Each row is a point on a landscape with many valleys, with its height.
From any point a ball rolls to the lowest of the 5 points nearest to it. It stops when none of these is lower. Distance is the straight distance between rows; heights are no part of it.
k_539 (h 5.32): [114  96  68 201 150 109  91  95 114 106 176 158 192 111 126 171 173 167
 158 117 151 109 172 108 144  95 175 130 178 137  55 125 105 167 181 128]
k_905 (h 2.50): [137 135 135 156 102 170 104 142 156 194 140 134 205 147 162 135 115 133
 133  91 163 129  93  88 111 130 180 106 151 123  90 137  65 111 182 171]
k_197 (h 1.25): [136 127 115 191 121 152 103 143 128 149 158 148 202 137 151 140 134 143
 149  80 166  96 112  94 117 132 167 106 152 122  79 146  86 151 192 161]
k_858 (h 2.39): [152 130 185 137 137 145 152 153 118 132 130 121 113 137 148  87 144 129
 128 117 137 113  76 134 128 158 119  97  94 144 158 140 150 140 102 149]
k_29 (h 4.51): [131 138 183 112 118 131 137 145 148 134 106 127 100 148 119 104  89 102
 134 131 126 127 100 160 127 153 100 112 102 107 147 121 141 108  85 129]
k_996 (h 4.56): [123 132 145 139 161 159 131 102  85 134 169 141 175 122 153 131 158 158
 113 133 142 118 112  97 145 127 169 134 134 210 133 124 162 134 143 146]
k_581 (h 4.64): [164 108 142 180 105 103 127 165 109 110 122 110  98 132 142 107 146 114
 167  86 127 100 147 151 145 171 111  72  96  67 113 140 122 152 128 139]
k_749 (h 6.03): [106 110  80 163 175 137  81 101 169 128 184 198 184  89 127 158 142 142
 184 195 147  89  87 158  84 105 185 156 183 136  92 118  96 124 193 103]
k_524 (h 4.75): [ 94 129  98 104  98 131 135 116 133 167  92 101 173 135 147 174 148 152
  95 115 124 166 171  81 154 107 148 147 151 138  92 133 133 111 141 151]
k_250 (h 3.90): [132 144 163 127 139 151 158 133 102 140 139 110 134 133 153 112 148 155
 107 109 131 128 103  98 137 126 132 125  97 184 159 128 162 142 119 144]
k_828 (h 3.78): [137 135 169 135 171 159 132 110 109 123 177 149 140 113 135  86 149 144
 106 154 143 115  58 121 107 121 143 142 144 223 162 130 154 140 128 133]
k_156 (h 0.90): [163 116 175 137  88 139 141 176 127 160 107 101 123 146 160 103 128 130
 127  93 118 135 130 121 164 171 139  78  81  79 129 143 139 116  98 148]
k_3 (h 5.42): [145 125 138 154 124 143 162 131  74 146 144  98 145 136 173 131 167 165
 106  81 144 127 139  87 167 151 160  93  95 162 145 137 168 166 138 148]
k_744 (h 2.71): [158 132 175 116  78 150 155 165 129 166 106  86 111 143 163 102 126 147
 104 100 105 147 142 109 179 155 149  87  64 102 149 133 162 110  88 140]
k_57 (h 3.22): [132 144 147 115 162 110 112 123 148  72 147 163  68 135  95  85  58  68
 155 151 148  99  88 194 101 152  65 130 128 107 166 116 123 133  83 109]
k_409 (h 4.40): [ 98 146  78  84 167 133 143 117 126 103 121 122 104  93 101 160 140 140
  98 160  89 152 164  94 110  77  96 211 151 160 162 118 137 117 134 106]
k_579 (h 3.64): [ 91 127  82  54  97 102 130 124 152 132  59 116 136 146 101 176 113 122
  99 143 111 171 182 116 119 110 100 154 146  93  99 135 114 121 118 115]
k_886 (h 4.46): [115 116  83 130  76 121 110 145 164 172  79  97 174 158 137 173 126 114
 123  76 142 170 188  92 150  99 127 125 159  79  73 143  69 122 147 149]
k_900 (h 3.11): [ 96 121  70  93 105  99 117 130 165 139  72 140 162 140 109 168 112 104
 137 136 138 141 166 131 108 114  92 141 166  75  89 138  84 133 131 115]
k_100 (h 5.07): [118 154 174  59 109 122 140 123 180 131 103 137  92 151  88 116  43  88
  97 158 116 147  91 174 109 149 105 136 134 113 131 103 125 100  75 111]
k_604 (h 4.80): [119 166 173  81 137 146 162 138 151 124 117 117  80 132 104 114  93 120
  98 135  99 152 115 124 119 107  90 163 105 154 165 103 151 114 103 113]
k_401 (h 3.42): [111 123  86 108 162 105 106 106 140  82 121 172  92 111  97 110 104  92
 155 160 146 109 126 165  93 108  64 153 162 117 146 127 108 152 103  99]
k_437 (h 3.65): [130 161 207  95 144 166 170 143 159 135 136 122 101 121 109  81  99 116
  85 144 111 150  69 119 104 112 107 163 119 192 176 103 161 118 116 124]
k_788 (h 0.87): [114 114 103 163 157 142 111  94 103 149 161 153 207 121 143 161 161 157
 134 137 145 117 141  97 150 117 176 133 166 167  82 128 132 128 166 144]
k_526 (h 5.37): [113 145 161  82 125 134 145 134 151 136  99 126 103 144 108 119  87 107
 114 146 126 142 106 141 114 131  94 149 121 132 145 116 143 113  87 122]
k_164 (h 5.06): [ 89 136  98  58 155 123 141 116 149 118 100 130 117 114  98 157 117 128
  98 184 108 153 136 117  92 100 103 195 166 145 136 125 126 112 120 106]
k_159 (h 4.24): [119 120 116 145 121 156 121 102  95 176 151 122 220 146 160 170 146 153
 105 100 149 147 162  60 176 127 187 125 156 152  80 130 134 116 161 159]
k_348 (h 0.73): [100 136 138 108 137 152 132 108 123 165 132 131 186 125 141 144 144 150
 109 152 132 137 106 102 127 119 159 149 159 182 118 125 142  98 135 144]
k_644 (h 5.41): [122 121 112 178 151 118  97 113 116 107 169 177 153 107 143 125 162 162
 166 125 169  93 105 146 106 105 147 114 154 151  97 133 102 172 165 149]
k_895 (h 1.24): [125 132 105 118 157 103 100 105 124  53 139 155  48 125  96  92  88  81
 142 137 133 114 140 173 106 113  54 146 126 110 172 121 127 146  92 104]
k_713 (h 4.63): [126 112 102 186 114  82 116 138 109 100 111 119 110 132 129 126 154 121
 166  80 143 112 157 142 138 128  95  96 116  88  99 136 107 174 140 123]
k_481 (h 3.17): [124 153 189  89  88 150 131 129 190 178  94 133 129 147 120 108  86 114
 112 144 133 145  71 151 110 144 125 112 134 132 123 129 107  99  91 134]
k_99 (h 3.50): [112 126 102 141 153 103 109 114 116  84 119 151  83 113 117 112 135 113
 156 133 145 116 135 153 112 108  72 131 138 132 140 132 126 159 117 123]
k_101 (h 3.76): [110 164 133  69 117 139 159 134 141 122  90  98  83 137 106 151 104 133
  92 118  84 166 166 114 141  97  92 165  91 132 153 105 149 117 117 116]
k_950 (h 3.60): [136 137 160 113  91 159 154 142 127 190 113  97 156 148 175 129 139 154
  85  92 135 154 130  85 164 142 167 102  94 150 136 134 154 122 114 157]
k_306 (h 4.91): [ 83 127  89  81 133 122 136 109 138 144  95 121 162 115 122 184 142 144
 104 170 114 155 151 104 119  97 140 175 174 142 104 137 129 104 133 126]
k_721 (h 4.67): [155 123 166 144 133 113 128 155 116 103 123 122  82 138 126  98 106 102
 158 120 123 112 113 168 135 166  93  93  86  90 151 127 142 124  93 135]
k_408 (h 1.33): [185 118 194 141 110 143 153 176 117 145 130 110 118 140 160  79 146 129
 135 103 120 108  97 135 144 193 145  70  79  99 151 151 143 129  97 149]
k_929 (h 2.12): [178 128 201 118 105 167 175 167 124 169 126  92 136 148 179  85 146 154
  88  97 114 132  98  97 156 178 176  76  65 131 169 141 161 137  89 142]
k_125 (h 4.17): [106 117  92 160 139 103 119 121 109 113 113 136 130 116 133 138 159 134
 152 113 146 115 141 130 125 107 102 121 140 132 117 130 120 160 138 137]
k_642 (h 5.26): [101  98  63 178 153  91  97  97 116  89 149 158 148  99 123 150 177 156
 160 128 154 113 163 132 123  80 139 138 171 150  93 126 112 171 156 122]
k_860 (h 4.48): [140 112 114 161 128  81 107 133 107  74 111 126  77 140 110 111 109  94
 173 115 130 109 165 178 138 144  78  95  97  67 136 126 118 149 117 117]
k_618 (h 3.01): [181 116 161 155 119 124 147 164  94 113 131 103  86 130 152  87 158 130
 151 105 120 111 121 146 147 182 119  74  76 103 146 145 154 154 109 140]
k_888 (h 3.32): [119 117  81 208 123 133  98 139 134 127 163 138 201 135 141 159 139 148
 152  67 153 106 147  82 130 111 169 123 164 114  53 137  75 163 195 149]
k_181 (h 6.13): [115 110  88 188 114  97 134 117  79 116 124  96 132 127 142 150 181 149
 134  76 151 128 175  94 171 116 126 111 131 132  99 130 139 178 156 136]
k_196 (h 4.59): [123 147 131 134 170 140 117 116 127  90 158 150  67  96 112  85 128 122
 117 142 128 121 101 134  99  93  82 175 141 172 183 138 154 143 110 121]
k_745 (h 4.15): [129 106  96 135  65  92 109 158 151 146  72  90 132 165 120 153 102  92
 135  73 124 155 210 125 168 128 110 110 122  32  84 133  87 120 125 116]
k_106 (h 4.57): [126 135 155 136 120 123 117 146 154 139 104 148 131 138 132 116  97 103
 169 118 148 106  98 163 104 151  96 104 123  83 126 134 100 130 122 132]
k_674 (h 3.28): [127 139 140  99 143 108 128 128 136  88 123 133  70 150  94 113  54  79
 131 142 123 119 128 178 119 144  74 131 107  98 165 108 138 109  81 111]
k_439 (h 4.29): [110 125 113 120 157 159 126  84  96 163 162 133 206 120 145 180 153 151
 102 159 118 142 153  75 157 122 195 165 158 187  89 115 161  93 151 133]
k_64 (h 4.39): [115 140 157 107 175 165 145 102 128 144 168 136 165 103 124 125 138 144
  98 181 112 139  75 108 110 109 166 183 163 224 141 109 155  92 138 118]
k_545 (h 4.18): [ 97 142 127  84 109 126 131 121 160 155  80 135 140 138 119 144 109 118
 117 146 132 150 125 131 113 123 106 143 150 116 113 134 118 112 109 135]
k_583 (h 2.33): [178 140 182 107  88 145 163 178 117 121 123  81  77 138 128  99 103 154
 116 114  65 142 161 127 187 149 145  94  39  83 173 102 183  87  92 115]
k_320 (h 3.49): [115 144 171 100 116 167 140 105 138 184 138 126 195 137 141 137 136 152
  87 149 130 149  91  92 128 130 183 140 151 201 121 127 142  93 131 142]
k_603 (h 5.76): [ 95 148 105  49 148 126 150 113 143 136 113 110 146  93 114 196 136 160
  79 198  87 182 149  90 107  94 159 209 166 168 114 131 134  92 145 106]
k_280 (h 5.83): [137 118 133 169 138 129 135 121  81 117 156 131 139 127 160 125 178 155
 129  96 157 110 116 118 137 139 144  92 120 168 126 144 141 176 144 154]
k_374 (h 3.69): [158 139 166 133 147 137 142 147 110  94 142 109  56 126 123  80 119 115
 132 115 107 122 112 140 134 141  92 125  68 136 187 125 167 136  97 124]
k_199 (h 2.23): [207 121 185 140  85 184 130 176 151 201 140 113 170 153 191  89 119 131
 117  75 156 125  75  96 123 167 199  51 106 103 130 149  61 119 143 172]
k_171 (h 4.23): [105 125  82 124 102 139 103 133 173 177 111 130 204 132 131 176 122 125
 133 122 142 149 142  94 108  96 156 141 190  99  65 142  69 105 174 149]
k_170 (h 4.42): [127 147 150 106 101 137 157 146 126 144  90  93 103 147 140 128 123 138
 108 105 100 152 155 114 161 131 116 124  72 116 148 116 160 117 104 130]
k_459 (h 4.66): [109 122  30 107 179 115 112  97 128  83 151 143  89  66 107 156 162 137
  96 170  96 143 190 107 105  59 109 231 162 161 168 143 130 130 142  84]
k_803 (h 2.31): [161 133 199 128 105 162 146 145 139 186 127 122 166 151 164  94 135 136
 107 104 143 128  59 115 128 168 164  80 107 146 145 147 124 120 114 155]
k_335 (h 3.68): [127 123 123 146  92 144 118 141 142 185 112 115 185 147 158 153 132 130
 124  77 159 144 143  90 145 118 149 107 147 109  88 145  92 120 154 167]
k_856 (h 5.24): [108 107  70 184 161 129  85 113 152 130 171 183 207 104 125 167 148 145
 169 154 148  89 127 125 107 101 179 146 178 124  65 126  92 137 196 122]
k_580 (h 2.79): [ 91 132  78  96 118 108 139 121 113 112  72  94 102 144 108 158 131 125
 113 115  98 157 201 111 144 101  87 158 104 109 138 112 141 130 130 106]
k_382 (h 5.86): [125 120 102  89 185 140 127  81 129 163 174 130 181 100 127 212 149 139
  99 218  81 164 132  98 133 128 224 196 159 172  69 120 154  61 158  93]
k_718 (h 3.80): [110 122  91  76  96  93 120 127 149 117  71 123 117 167  97 160  78  90
 119 124 115 146 189 156 137 136  90 127 121  62 110 121 106 120 102 111]
k_446 (h 3.12): [105 138 140 134 138 135 118 121 149 148 122 165 158 123 129 120 123 122
 159 152 155 107  61 151  88 132 114 131 163 141 128 135 102 128 134 133]
k_318 (h 4.38): [115 127 132 145 116 118 121 138 134 138  96 133 133 143 137 130 128 115
 157 107 141 121 128 141 128 137  97 110 121  93 116 139 114 138 121 139]
k_733 (h 5.50): [109 132 110 100 185 149 138 104 128 133 162 132 151  89 126 170 147 146
 100 197 102 143 119 105 119 100 165 206 171 204 127 113 151  90 144 109]
k_726 (h 5.85): [109 123  68 161 147 106 117  96  82  91 135 118  95  99 133 130 178 153
 129 111 134 133 180 104 138  82 116 148 133 167 140 117 144 167 147 126]
k_203 (h 4.54): [101 120 100 111 150 141 120  92 125 167 142 136 201 113 133 184 151 148
 116 175 115 142 133  98 132 115 183 165 177 164  83 127 138  84 155 134]
k_10 (h 3.97): [162 115 143 177  96 138 123 178 134 164 128 110 155 144 170 123 131 124
 150  57 151 115 122 106 132 153 140  85 117  77  95 148  79 142 155 162]
k_621 (h 1.73): [115 140 153 119  90 170 115 112 175 208 134 151 203 135 136 128 107 132
 129 149 144 144  55 118  94 129 176 125 175 147 111 134  69  80 164 141]
k_111 (h 4.11): [192 114 153 170 117 145 158 150  95 128 168 124 135 137 176 109 184 151
 131  68 149  85 100 137 128 191 168  50 111 131 119 162 120 193 151 161]
k_88 (h 2.62): [158 135 103 166 119 101 137 123  66  79 120  70  25 114 114  99 147 124
 134  94 102 124 192 117 172 117  99 122  51  92 167 111 165 150 143  98]
k_223 (h 3.88): [129  98  76 197  96  51 110 122  95  75 101  87  84 131 104 127 169 110
 164  73 136 121 194 133 161 112  99 105 111  74  96 124 105 194 146  93]
k_975 (h 4.60): [ 91 102  45 136 142 110 108 126 164 141 124 163 199 109 113 186 141 126
 155 165 140 112 143 124  96  92 146 159 196 106  78 133  85 126 172 109]
k_420 (h 2.56): [114 129  85 137 123  98 130 119  84  89  94  91  62 132 107 128 138 113
 132  99 105 137 200 116 155 105  81 140  80 103 154 110 150 144 132  98]
k_834 (h 3.77): [110 149 100 124 164 140 128 111 113  89 144 135  76  92 114 115 142 134
 112 132 107 136 148 116 116  79  85 189 129 169 178 124 145 137 126 114]
k_760 (h 6.00): [ 96 137 120  81 150 126 133 116 158 126 105 155 119 117 104 130 106 114
 128 179 135 129  93 140  92 120  93 166 177 143 137 124 118 119 113 108]
k_962 (h 2.58): [136 140 162 123  89 158 119 135 161 199 106 127 169 146 154 123 119 127
 116 106 150 143  92 114 123 137 151 104 135 127 113 141  94 104 130 163]
k_206 (h 3.08): [ 96 130 103 118 118 149 109 114 177 182 130 156 204 123 125 161 116 131
 151 166 141 127  88 117  83 116 164 153 195 119  87 134  70  89 177 130]
k_165 (h 2.74): [179 108 171 160  84 126 122 190 128 140 121 109 117 142 151  95 113 110
 165  91 117 109 141 148 147 184 135  66  94  34 116 147 106 111 120 152]
k_36 (h 5.30): [140 144 181  80  90 125 129 139 178 141 105 129  93 160  99 115  37  86
 105 147 113 138 108 185 136 165 126 102 107  91 135 108 128  83  66 124]
k_346 (h 4.70): [139 106 125 152 103  78 110 148 121  94 109 118 103 158 107 127  80  82
 162 111 121 108 178 178 154 161  97  91  98  32 128 117 114 111 111 117]
k_567 (h 4.01): [118 122 110 113 112  99 125 133 125 113  83 112  95 156 113 139  99  96
 137 112 116 137 179 151 147 136  87 120  95  74 131 115 133 117 102 119]
k_115 (h 2.70): [169 135 146 151 135 125 150 147  84  85 144  88  40 122 127  83 136 130
 139 100  98 122 146 131 152 143 101 109  51 112 183 128 171 137 114 121]
k_553 (h 4.27): [135 125 130  97  83  98 112 143 156 129  90 115 108 169 108 142  54  88
 122 120 110 134 177 176 156 151 116 101 104  46 125 119 119  90  83 125]
k_566 (h 2.48): [191 116 137 159 123 104 127 139  74  51 162  89  18 117 103  73 118 115
 148 122  93 105 159 167 150 160 110  99  55  80 184 127 173 117 113 119]
k_995 (h 5.29): [ 95 133 134  81 132 140 135 106 165 170 123 138 173 113 116 156 126 138
 108 199 123 155  78 122  96 124 159 172 191 165 111 128 120  82 132 120]
k_483 (h 2.41): [153 110 135 149  97  98 136 152  79  92 112  75  63 140 115 107 120 119
 142 105  89 122 186 138 180 156 118  95  58  55 151 110 169 110 115 117]
k_129 (h 4.76): [116 117  89 163 110 144 105 122 134 172 147 125 223 139 142 178 136 138
 133  94 151 143 162  65 150 103 176 128 178 120  54 133  84 115 177 163]
k_767 (h 3.89): [143 137 161  93  79 127 138 155 143 126  99  98  81 154 114 124  71 117
 107 125  82 146 162 157 170 143 132 103  68  79 151 106 162  81  79 124]
k_558 (h 4.90): [195 119 173 148 139 163 168 135  85 127 167 114 141 136 180  98 179 158
 102  93 141  98  81 118 127 191 181  59 101 172 164 155 150 189 127 155]
k_851 (h 3.79): [112 126  97 107  66 105 134 140 129 146  59  70 101 157 124 160 124 125
  98  91  99 170 224 106 186 116 118 126  86  65 106 111 139 112 124 114]
k_600 (h 5.70): [101 106  58 149 167 111 113  92 100 110 141 136 153  98 132 162 176 157
 131 145 129 129 178 104 142  86 143 162 165 165 104 121 140 138 154 121]
k_555 (h 0.95): [112 134 182 131 131 159 126 110 160 173 154 168 187 128 123 100 127 132
 144 167 154 117  15 142  84 139 152 130 176 176 137 123  97 100 154 121]
k_593 (h 4.20): [ 85 115  50  89 154 106 134 114 124 108  98 123 126 106 111 175 155 134
 114 166 113 147 184 103 109  85 102 192 158 140 131 125 129 127 136 102]
k_104 (h 4.55): [101 110  51 202 128  98  92 128 135  97 149 150 179 116 125 158 160 146
 168  97 152  98 161 117 116  88 144 131 171 112  69 129  80 184 179 121]
k_393 (h 6.25): [120 116 107 143 188 136 104  91 110 116 178 160 142  89 134 132 163 152
 132 173 140 116 110 130 119  96 156 167 169 203 133 124 143 128 140 126]
k_212 (h 5.05): [157 167 189  72 100 139 162 161 164 114 122 100  62 142  95 129  50 119
  80 123  69 157 145 151 155 119 123 128  64 116 171  84 166  84  89 111]
k_121 (h 4.19): [154 132 157 171 140 143 119 133 116 121 173 167 155 129 162 102 168 152
 152 103 167  77  64 150  94 159 160  74 130 153 116 154 104 184 167 155]
k_117 (h 4.58): [126 150 185 123 136 135 124 139 168 131 128 168 116 139 114  89  83  92
 168 148 158 100  44 183  84 162  95 113 141 115 142 122 102 133 109 122]
k_845 (h 5.69): [ 97 108  71 122 172 120 115 101 129 128 139 151 168  94 126 173 163 139
 139 186 130 126 135 126 114  96 147 178 186 160 106 130 127 109 147 114]
k_194 (h 5.11): [122 133 120 152 153 123 119 114  90  96 148 135  89 102 140 101 160 146
 136 117 140 123 123 127 122 107 102 133 119 171 156 139 145 165 126 138]
k_434 (h 4.61): [106 118 108 136 160 142 110  99 137 158 156 163 199 106 133 163 148 140
 143 179 136 114 100 123 116 118 174 153 184 158  92 124 117  99 161 130]
k_730 (h 2.09): [151 142 178 142  95 178 116 142 159 206 136 138 191 151 161 103 116 130
 126 108 160 129  46 111 102 152 176  90 136 139 125 146  70 107 154 158]
k_4 (h 0.88): [176 127 164 130 112 128 154 169  95  90 138  82  58 135 108  97  97 131
 136 116  70 126 159 140 173 156 121 103  41  73 185 100 183  89 101 115]
k_381 (h 5.55): [113 105  81 150 171 108 100  96 113  97 160 167 130  90 133 137 167 151
 148 154 150 119 135 139 115  80 130 158 170 168 120 128 124 145 143 125]
k_802 (h 6.04): [133 116  87 183 123 103 138  87  45  93 165 101  99 106 145 129 191 180
 117  78 153 132 188  94 164 105 156 119 118 173 122 120 154 200 167 129]
k_925 (h 3.82): [114 152 164  90  96 132 121 127 191 165  93 151 130 150 109 119  65  94
 132 149 143 134  80 166  96 152 113 123 153  98 118 123  86 109 106 124]
k_935 (h 6.17): [114  95  60 131 176 124  99  95 164 156 176 164 206 103 121 211 146 113
 156 218 122 116 117 138 107 116 199 171 190 122  69 128 102  86 189  92]
k_864 (h 2.77): [180 118 173 154 108 156 149 159 114 172 143 114 168 150 180 106 153 137
 115  73 155 110  92 103 138 180 172  63 108 121 127 158 111 147 132 164]
k_422 (h 3.84): [190 103 173 160 104 109 133 173  99  85 144 108  83 134 120  81 109 112
 170 128  94  91 136 178 147 200 124  62  79  46 147 135 148 103 105 142]
k_236 (h 4.47): [126 143 170 128 166 148 130 127 136 107 152 157  93 106 112  72 116 110
 122 153 144 119  55 149  90 118  89 154 149 184 169 127 143 138 101 122]
k_383 (h 3.98): [175 129 150 151 141 131 147 135  82  91 163 113  68 118 154  78 173 145
 129  99 137 111 105 143 124 151 124  95  81 163 166 148 158 180 119 146]
k_671 (h 3.09): [120 156 212  96 129 167 165 128 160 169 141 124 154 129 117  89 123 133
  74 163 122 155  44 117  99 124 148 148 146 229 156 104 155 102 127 121]
k_724 (h 3.45): [127 136 193 125 158 168 142 110 117 157 165 145 181 131 136  95 142 139
 102 155 140 122  42 113 114 143 170 133 144 225 154 121 148 117 135 133]
k_993 (h 3.72): [101 100  51 145 126  71 106 113 117  80  85 133 115 129  98 139 143 103
 158 116 141 125 193 141 124  93  73 135 140  89 109 125 105 172 133  92]
k_13 (h 3.29): [110 144 108  60  84 113 136 128 144 128  60  98  91 156 104 171  93 122
  91 120  87 174 197 129 153 120 108 139  92  84 127 111 138 108 107 112]
k_424 (h 3.63): [ 93 121  95 135 127 124 122 115 121 159 114 124 191 132 143 170 154 141
 124 122 142 140 154  92 147 106 144 137 168 136  88 133 121 118 151 150]
k_246 (h 0.56): [ 90 122  97 121 120 118 121 122 139 150  91 131 157 134 131 158 138 126
 136 125 140 137 146 115 125 111 108 139 155 115 101 134 112 128 131 136]
k_152 (h 2.40): [186 124 191 124 113 150 170 182 102 120 129  86  88 135 144  75 134 146
 125 111  88 123 127 124 163 181 143  81  50  93 171 125 178 110  88 130]
k_436 (h 4.22): [139 133 163 147 165 138 115 118 124 114 166 171 123 106 138  85 144 138
 145 147 161  97  37 155  94 126 123 122 148 188 151 139 125 155 126 138]
k_598 (h 4.37): [130 127 126 111  64 119 121 150 152 160  72  97 114 157 135 144 103 113
 111  98 112 159 183 129 173 138 123 106  96  59 100 130 121  98 100 138]
k_449 (h 3.73): [161 160 207  97  89 162 165 168 161 161 109  97 100 140 138  94 105 140
  89 118  90 153 112 122 162 145 153 102  53 132 163 114 171 105  83 127]
k_14 (h 2.90): [103 142  95  94 149 117 133 117 120  85 104 128  72 127  96 127 109 107
 117 133 105 139 164 127 117  96  65 172 118 124 167 114 138 128 109 105]
k_72 (h 5.02): [127 133 132 144 151 107 105 125 133  84 131 168  86 119 123  95 114 105
 176 138 157 103  99 182  94 127  76 116 136 113 143 133 111 164 114 125]
k_775 (h 4.62): [106 132 121 131 134 139 138 115 103 142 126 119 161 125 148 146 156 154
 118 120 137 133 138  96 147 114 137 135 134 171 124 128 150 129 138 145]
k_669 (h 4.03): [ 93 112  35  39 158  93 134 115 132  93  98 146 113 108  77 168 117 116
 102 191 111 151 177 111  92 102  77 203 162 111 135 140 108 132 119  74]
k_269 (h 5.01): [139 111 109 203 115 112 123 128  94 110 162 128 148 126 149 142 176 160
 147  65 162 104 139 115 138 138 151  85 136 131  83 146 108 197 170 149]
k_313 (h 4.53): [ 93 108  65 118 157 105 115 108 130 104 108 152 130 106 113 148 148 125
 142 159 138 122 149 133 107  93  96 160 171 136 123 128 116 140 130 111]
k_188 (h 0.84): [160 119 133 188 112 124 130 157 115 124 151 131 139 130 163 120 167 140
 158  64 152  92 111 133 120 164 139  75 118 112 100 152 101 182 166 160]
k_596 (h 4.43): [112 145 153 119 154 148 141 119 122 139 142 130 140 117 134 114 136 140
 120 150 135 127  78 117 112 117 128 151 137 194 150 123 152 123 120 136]
k_227 (h 3.59): [164 119 138 153 139  97 111 134 102  54 148 124  44 131 111  87 101  93
 167 128 126 103 137 190 128 158  86  93  85  84 165 128 142 136  99 125]
k_183 (h 6.79): [138  95  59 143 217 126  87  64 124 113 205 161 140  78 130 176 171 137
 131 201 118 133 153 137 131  89 191 197 161 185  99 121 151 102 148  95]
k_131 (h 2.20): [136 144 103 139 145 115 112 112  99  67 141 116  28 117 100  98 115 102
 127 107 105 128 166 137 129  99  66 155  82 114 193 123 151 141 115 105]
k_220 (h 5.28): [143 122 131 157 123 120 149 139  79 127 125  95 108 128 159 116 167 146
 128  86 137 126 139 110 158 143 124 104  88 138 141 135 161 161 130 139]
k_955 (h 3.66): [128 127 144 156 135 146 117 123 119 158 150 157 186 131 152 126 148 143
 145 117 161  99  78 119 115 136 155 107 146 154 111 144 110 140 161 158]
k_79 (h 4.34): [154 143 165 128 161 124 128 132 129  61 159 134  39 130  95  76  66  77
 131 135 120 115 100 175 116 146  77 132  91 117 191 121 161 120  80 119]
k_707 (h 3.75): [106 147 180  89 124 146 150 124 167 156 107 136 129 130 106 109  98 116
 108 166 137 142  62 141  97 133 111 147 158 164 136 117 133 107 104 118]
k_298 (h 1.50): [153 171 139 135 152 136 124 117 130  62 181 137  20 104  86  75  91  95
 101 101  83 120 136 141 113  96  57 174  93 125 214 135 164 134 110 100]
k_467 (h 4.68): [163 122 166 155 156 152 133 114  85 118 184 149 151 128 158 102 175 156
 123 113 158  98  75 132 115 158 166  83 123 195 141 152 140 177 144 159]
k_191 (h 5.04): [109 124 116 141 166 126 110 105 138 123 144 174 145  94 129 129 147 134
 156 169 154 100  83 152  98 105 127 147 180 163 127 131 114 133 138 127]
k_463 (h 6.16): [ 98 160 126  20 128 121 149 123 172 116  92 126  98 120  77 160  72 133
  68 188  92 176 128 120  94 112 111 190 152 135 126 119 121 118 109  98]
k_491 (h 3.70): [160 132 169 160 114 132 121 169 136 141 128 141 129 137 153 100 123 114
 164  96 148  94  85 156 106 174 119  82 103  84 121 150  98 143 132 147]
k_289 (h 3.54): [174 119 122 167 119 111 150 129  61  90 144  81  39 110 145  85 177 146
 136  86 118 120 157 128 154 146 120  97  65 118 156 132 169 176 138 121]
k_639 (h 3.61): [130 150 205  93  96 154 149 144 172 172 101 118 119 150 129  99  94 124
  94 140 121 152  73 142 124 149 132 116 106 148 145 122 139 105  89 134]
k_50 (h 3.67): [ 88 101  39  86 137  85 121 121 156 110  91 165 156 123  93 164 122 104
 149 169 141 121 163 135  87 107  84 160 180  87 101 135  86 148 133  85]
k_442 (h 4.02): [ 95 121  73  72 148  94 119 114 145  95  92 163 119 139  86 139  92  83
 144 162 137 120 152 158 101 124  64 150 157  83 125 119  96 143 105  92]
k_626 (h 3.46): [174 123 200 110  66 142 133 181 139 127 123 106  98 144 121  89  68 128
 113 140  77 130 144 157 177 173 165  69  68  62 150 120 163  61  64 139]
k_499 (h 3.47): [104 119  74  99 129  84 119 116 121  85  84 133  98 150  92 143  98  84
 142 132 122 132 185 149 119 123  62 142 124  83 133 118 120 134 106  98]
k_166 (h 5.90): [121 100  84 189 146 108 108  85  73  99 178 143 160 113 137 154 182 178
 143 108 157 120 174 105 158 103 166 122 156 169  81 123 138 181 166 136]
k_350 (h 4.92): [116 171 179  72 106 157 159 143 163 149  97 103 105 134 122 132 103 141
  85 130  98 161 129 114 136 114 120 144  95 154 147 108 155 112 105 127]
k_633 (h 4.04): [101 111  69 158 137 127 105 117 137 151 141 148 214 121 131 184 149 140
 145 134 142 121 155  99 131  99 162 145 187 120  67 130  96 122 178 137]
k_931 (h 2.47): [110 151 189  92  92 161 139 113 176 193 117 136 161 136 122 115 113 132
 100 156 138 154  50 128 102 138 148 130 160 177 123 131 116  90 123 131]
k_415 (h 4.52): [155 124 176 128 121 102 126 153 137  91 141 130  94 155 109 103  51  87
 157 146 120  97 116 200 135 180 105  88  94  61 160 118 132  91  77 129]

Call two points neighbours if one is among the 5 nearest of the other. Go from one point of each pair to the other, from neighbour to neighbour, staying as low as possible. Name the highest point that can't be avoided.
k_555 and k_246 => k_579
k_197 and k_555 => k_905
k_555 and k_156 => k_803
k_197 and k_348 => k_320
k_555 and k_4 => k_152
k_246 and k_788 => k_424
